Each row is a point on a landscape with many peaks, with its height.
From any point a climber takes the steepest step (rise divided by distance) to one of its 2 nearest points. It stops when none of these is higher. Distance is the straight distance between rows; heights are no part of it.
J706 (h 582): [-74 -17  48  15   0 -24 -13  -4 -13 -31  37  66  30  37  51 -19 -12 -12
  16 -46  43   8]
J448 (h 542): [-32 -26  41   5 -28 -22 -39  14 -16 -36  44  48  19  55  53 -19 -15  -4
  15 -50  62  24]
J134 (h 90): [ 42 -41  23 -63 -12  15  33 -23   9   2 -52  16 -12   6 -41 -20  45  37
 -13  27  -1  -1]
J248 (h 182): [-27  10 -44  20  -7   2  17  38  16 -37  36 -21  31 -27   5  26  17 -16
 -19 -22  14  29]
J711 (h 677): [-12   7  12  -9  48   3  18 -10 -13  -1  42  48  13   5  -7  11 -33 -10
  24  37  20   1]
J641 (h 170): [ 25   6 -16  20  11 -11 -44   2  50 -21 -53 -96   1  15  22  -3 -66  43
  20 -29 -27  -4]
J119 (h 491): [ -9   2  51 -41 -24  -9  -4 -47 -24  27 -26  17 -26  32  15   7 -10   4
   3  16   0 -23]
J468 (h 701): [ 41  -3  21 -29  11   3  41  12  26  32  -1   8 -51 -20 -13  27  10  -9
 -20  38  -9   6]
J381 (h 79): [ 21  26 -24  -4   4 -34 -25  21  33   7  -9 -51  -7 -10   6  27 -12  -9
  -6  -5 -46   7]
J697 (h 439): [-39 -16  38   9 -85  12  19  28 -37  11 -18   8 -14  34  37 -23  19 -16
 -10 -54  55  -7]
J512 (h 424): [-19 -25 -69  20  31  17 -15 -29 -15   1 -38 -47 -23 -39   9  17 -10  27
  27  29 -16 -29]
J445 (h 226): [ 27 -31  17 -32 -41  33   6 -22 -52  19   7  51 -10  -2 -13 -21  66  16
 -28 -17  54 -13]
J444 (h 809): [ 32  27  24  -1   5 -30 -20  12  42  24  35  10   6  -2  16   6 -16 -21
  34   2 -27   3]
J321 (h 591): [-21  25 -19  45   3  20 -14  20  50   4  38   3  25 -24  -3   1  -9 -57
   7 -20 -37  26]
J161 (h 343): [ -7  -4 -47  23  20   3 -10   3 -20  -3 -63 -60 -16 -23   9   3 -28  39
  24   1 -19 -42]
J676 (h 269): [  6  -6  16   6 -36   9  20  16 -53  -3  -2  44   0  -3  13 -21  51   9
 -29 -28  54 -12]
J950 (h 321): [-22 -18  43 -32   6   8   2 -27 -11  10  44  58 -15  28 -11  27  28 -30
  -1  34  15 -10]
J85 (h 302): [-22  18 -25  19   0   1  23   4 -44 -29  27  31  37  -9 -13 -24  15   8
 -51  -9  35  18]
J458 (h 506): [-25 -21  32   7 -26 -24 -50  -2 -58   0  36  58 -18  61  53 -18   5  -6
  11 -44  54   2]
J699 (h 587): [  2  15  -9  33   9  -2   7  -2  53  13 -48 -33 -14  10  11 -14 -67   9
   4 -10 -51   3]
J888 (h 671): [-11 -37 -77  43  43  41   7   6   7  13   4 -55 -56 -22  -2  38 -23   4
   4  44 -37   5]
J633 (h 511): [ 28  28   1   1  26 -28 -34 -24  28  -9 -48 -18  22 -11  11 -17 -58  30
  30 -52 -30   4]
J305 (h 181): [ 32 -45 -31   6  26  32  26  -7  38  -5 -45 -17 -12 -31 -53   0  21  31
  -8  51 -19 -16]
J67 (h 62): [ 12  11 -55  14   1 -11 -35  19  29  -4  24 -61  -4 -27   4  40  16  -9
  21   5 -39  -3]
J107 (h 534): [-29 -42 -66  30  41  43 -26 -21  -2   9 -16 -68 -54 -29  29  28 -14  16
  36  51 -42  -7]
J504 (h 563): [  6   6 -58  37  44   6 -30 -18  -4 -22  -9 -43   8 -21  18  20 -41  21
  28 -18 -34  28]
J185 (h 720): [ 24   1 -49  55  32  26  -5   5  19  35  39 -13 -43 -25 -37  13 -31 -23
   2  26 -51  32]
J53 (h 540): [ 11  29  23  -5  15 -36 -14 -26  25  -1 -44  -7  -1  20  14 -18 -65  11
  10 -11 -31   2]
J36 (h 697): [-69   6  24  17   3   5 -12 -10  14 -34  52  56  47  15   0  -8  -9 -37
  -2  -3  11  11]
J399 (h 252): [-35   7  -9   6 -25   1  25  21 -11 -44  24  20  36 -12   9 -15  24  -6
 -32 -30  37  17]
J167 (h 364): [-27  -2  26 -24 -21  -5 -11  16  33  -1  73  38  -9  34  18  18  14 -55
   2   5  -5  20]
J886 (h 340): [ 22   0 -32 -15  -1 -30  22  36 -35  -6 -46 -55 -31   5  25   0 -23  55
  -7  -9  24 -23]
J495 (h 459): [-24   9  59 -20 -53   1 -22  17   8  -5  16   3  19  36  44  -4  12 -27
   0 -64  24  13]
J419 (h 576): [ 14  20   1 -25 -11   1  18  19   7  10   3 -19  -8 -39 -18  39  67 -12
 -19   3  -5 -20]
J891 (h 394): [-20   0  14  16 -45 -14  20  54 -39  -7  14  12   9  13  57 -19  15  -8
   1 -65  62  16]
J6 (h 464): [  7  -4  32 -32  -1 -16  32 -32 -12  15 -25  38   7   6 -18 -12  -1  11
  -1  39   0 -18]
J977 (h 26): [ -1 -11  -7  -1  17  42  30  -6  19 -21  38   4  30 -41 -78   3  59  -2
 -33  19  18  -5]
J800 (h 703): [ -1  -1 -16  10  -2  20  32  10  27   6 -74 -47 -13  -5 -10  -5 -10  17
 -34  23 -35 -32]
J116 (h 641): [-45  18  17  32   4   4 -11  -8  36 -20  20  29  43  -5   5  -7 -18 -42
   4 -24 -21  19]
J92 (h 649): [  7  22 -23  51  21  33  -7   6  22  15  65   5   2 -32 -33  14 -18 -55
   7  19 -38  35]
J361 (h 272): [-18 -19 -35  34  18   6 -10  29  -2 -13 -62 -83 -26   9  28   0 -62  35
  25  -2 -27 -49]
J80 (h 101): [  6 -11 -30  -3  28  36  28   4 -35 -33  31  14  31 -31 -75 -11  51  18
 -28   6  48   6]
J579 (h 644): [ 34  -5  14 -43  -7  16  32  -8   8   8   3  23  -9 -27 -33  24  52  -2
 -31  20  14 -11]
J183 (h 468): [ -9   5  40  -7 -66   5 -26   1 -77  32   2  19 -17  24  27 -28  13 -20
 -13 -59  42 -15]
J367 (h 734): [  4  23   5 -18  12 -20  16   4   1  11  29  25  20  -4   7  15 -10 -21
  16  19   2   4]
J273 (h 270): [-15   0   8  21  36   0  -1 -23  37  24  29  33 -20   4 -13 -13 -38 -39
   4  55 -53  14]
J797 (h 642): [ -4 -11 -43  35  10  28  23  -8  30  -4 -60 -25 -18   1   9  -6 -40  14
 -19  17 -42  -4]
J810 (h 744): [ 35  13  38 -25  -4 -29  11  22  31  40  17   7 -46   4  -5  14  -9 -40
  11  31 -26   8]
J701 (h 431): [ 30   5  74 -33  -6 -45 -57 -15  17  -6   2  13   7  69  36 -11 -15   5
  41 -24  22   8]
J727 (h 44): [-36   2  -2  15 -12  42  34   9  33 -24  15  20  39 -33 -40 -11  51 -19
 -18  19  19  -1]
J980 (h 650): [  3   9 -79  32  42  23  -8 -12 -14  -9  28 -35  12 -26  -7  30 -17  15
  31   1 -24  21]
J926 (h 628): [-75 -13  35   7  15 -19 -13 -21 -32 -17  40  70  26  41  16  -5   6  -8
   3  -9  20  -6]
J526 (h 115): [  1 -57  35 -32  -9  22  -7 -48 -30 -21  -3  68  12  24 -46 -33  56  24
 -14  26  20  -7]
J219 (h 517): [  8  22 -37  26  23 -21 -22 -14  -3 -15 -28 -21  27 -26  15  -5 -45  24
  33 -34 -27   3]
J749 (h 487): [ -9   5  43 -22 -33 -23 -25 -14 -59   6  21  38  -7  54  45  -7  -8 -17
   8 -47  34 -16]
J590 (h 210): [  5 -12 -26  22  17  -4 -37  12  38  -5 -42 -97 -33  13  20  16 -57  16
  29  -3 -31 -14]
J899 (h 560): [ 21 -21 -35   2  43  23  48 -17 -16   4 -26  33   8 -20 -35 -22 -28  29
   0  45  15  -6]
J255 (h 617): [ 13  -2 -12 -13  44   3  43 -15  -4   3 -12  40  13 -11  -9  -7 -65  10
  21  34  14  -8]
J998 (h 515): [ -6  29  18 -28 -41  -5   2  33   1   0  -8 -21  11 -19  15  30  50 -20
  -6 -28   9 -14]
J807 (h 669): [ 12  12 -66 -21  29 -10   8  -3 -10 -29  15 -33 -16 -41 -23  36  -3  17
 -28  27  -6   9]
J396 (h 556): [ 35  16  41 -51 -44   6   9 -14 -67  31 -17 -32 -19  12  -3  15  16  -5
 -15 -13  21 -20]
J368 (h 218): [ 20  -6 -34  24  17  18   3   3  31  23 -27 -17 -19 -56 -42  16  26   8
   3  36 -44 -31]
J971 (h 405): [-56 -34  38 -11 -73  12  36  23  -2   3  -3  14 -16  16  47 -11  -1 -32
  20 -35  53  11]
J421 (h 513): [ -9  24  61 -33  -6 -32  -3 -31 -13  15 -27   5 -13  44  29 -21 -43  -1
  17 -17 -18 -15]
J311 (h 255): [ 11 -13  -6  28  29  30  22 -24  34  26  -4  21 -17 -11 -17  -8 -55 -22
   5  44 -37   5]
J728 (h 303): [-29  -7  43 -13  22 -26  -6 -18  16  30  24  51 -18  32  -1  24   7 -29
  20  40 -18 -19]
J988 (h 325): [ -3  10  -8  33 -19 -14  12  50 -59   8  17  34  11 -16  31 -31  44   6
 -21 -41  63  12]
J292 (h 452): [ 44  22  -6 -32 -16 -45   8  11 -56  12 -26 -44 -19  11  22   1  -8  34
  -6 -13  18   2]
J231 (h 811): [ 21   5 -57  -2  45  18  16  -3  11  -7  39 -28  -1 -28 -32  42 -12  -5
  -1  31 -13  16]
J628 (h 379): [ -7  29 -52  28  28  -6  -7 -16 -46 -21  11  16  30 -24 -29 -35   2  31
 -30  -2  19  16]
J857 (h 643): [ 22   9  16 -26 -13   4  40  -4  13  15 -65 -35 -27  -7 -29  -4  26   5
 -26  39 -24 -16]
J246 (h 500): [ 13  -8 -63 -18  15 -15  26  23 -10 -27 -24 -37 -31 -18   6  16 -10  44
 -19  32   3  -7]
J624 (h 599): [ 20  20  30 -34 -22  -6  23  -3 -23  18 -50 -54 -13  -3 -17  12  22   9
 -19  -1  -1 -34]
J588 (h 518): [ 37  14   4 -50 -33 -14  17   1 -48  13  -1   6 -15   9  18   7  10  12
 -13 -16  28 -14]
J905 (h 123): [-15   7 -53  24  11   8 -26  29  27 -34  39 -40  30 -26  -2  41  16 -21
  11 -19  -4  18]
J766 (h 94): [-17 -21  28 -28 -30  26   9 -33 -14 -18  -5  59  41  14 -31 -37  61  11
 -17   8  20   1]
J215 (h 428): [-19   5  66   8 -32 -14 -37  30  59  -7  21  -5  24  32  32 -14   6 -36
  17 -43   3  17]
J658 (h 488): [ 17  -9  -7 -15  14   1  30 -19 -40   4 -11  50  20  -7 -37 -36  10  31
  -7  31  22  -9]
J975 (h 241): [ 18  13   3  27  17   7  16 -14  29  36 -39   7  -2 -30 -15  -5  -6  -9
   3  32 -46 -15]
J90 (h 98): [ 25  32   8 -12  -3 -39 -39  14  15  -3 -16 -66  16   3   9  10 -10   1
  17 -29 -34  -3]
J64 (h 463): [ 29  30  50 -25 -26 -33 -44   2 -32   0   5  16  16  36  37 -18 -28  13
  23 -54  35  11]
J349 (h 380): [ 14  22  43  26 -28 -11 -34  34  60   5  22 -29  43  14  13  -7  10 -19
  32 -50 -14  19]
J587 (h 396): [-23  -7  53  11 -29 -19 -33  38  64  -6  58  29  11  37  31   4   6 -46
  13 -20   4  42]
J680 (h 810): [ 15 -16 -49  57  25  23  -5  21  32  27   4 -42 -55 -19  -4  20 -31  -5
  -9  36 -62  25]
J750 (h 135): [ 36 -61  -9 -22  24  28  46  -3  31 -15 -44  -2 -11  -5 -65 -26  29  54
 -16  39   8   1]
J515 (h 341): [-21 -13  36 -39 -34   1 -11 -14  -7  23  54  34 -29  46  38  46  28 -39
   6   2  16  -3]
J916 (h 75): [-17   1  10  -5 -15  19  14 -26   5  -7 -22  30  40 -19 -28 -17  56   6
 -34  18 -12  -2]
J589 (h 231): [ -4   3 -65  28  31  34   9  -4 -47 -26  19  10  42 -37 -53 -30  32  35
 -19  22  38   0]
J25 (h 173): [ 48 -42   7 -24  -2  18   1  -4 -48   8  19  63 -15   7 -41 -37  74  27
 -29   2  56   8]
J903 (h 130): [  40   19   19   -1   21  -35  -62   10   39  -16  -39 -105   15   21
   -9   -5  -40   27   16  -27  -17    3]
J523 (h 462): [ -2  14 -52  13  26 -16  -1 -21 -23  -4 -27   3  23 -33  -5 -12 -15  23
   1   5  -8  -4]
J921 (h 483): [-17  24  26 -27 -56  -2   0   1 -10  -1   6  -2  22  12  23  16  25 -20
 -19 -37  10   1]
J453 (h 288): [-13   2  47   7  17 -38 -30 -16  30  26  19  41 -22  37   9  -5 -22 -33
  14  43 -50   0]

Call two points neighbours if one is among the 2 nearest of the other. Go from one point of each pair to the other, from neighbour to neighbour, staying as high as possible. Name the lowest point that can't be avoided.
J231, J36 => J701
J231, J444 => J6
J36, J680 => J321
J231, J800 => J633

For each start below, name the point where the climber stops.
J67 => J628
J183 => J36
J590 => J680
J588 => J800
J368 => J215
J64 => J36
J950 => J215
J495 => J444
J523 => J231
J658 => J444
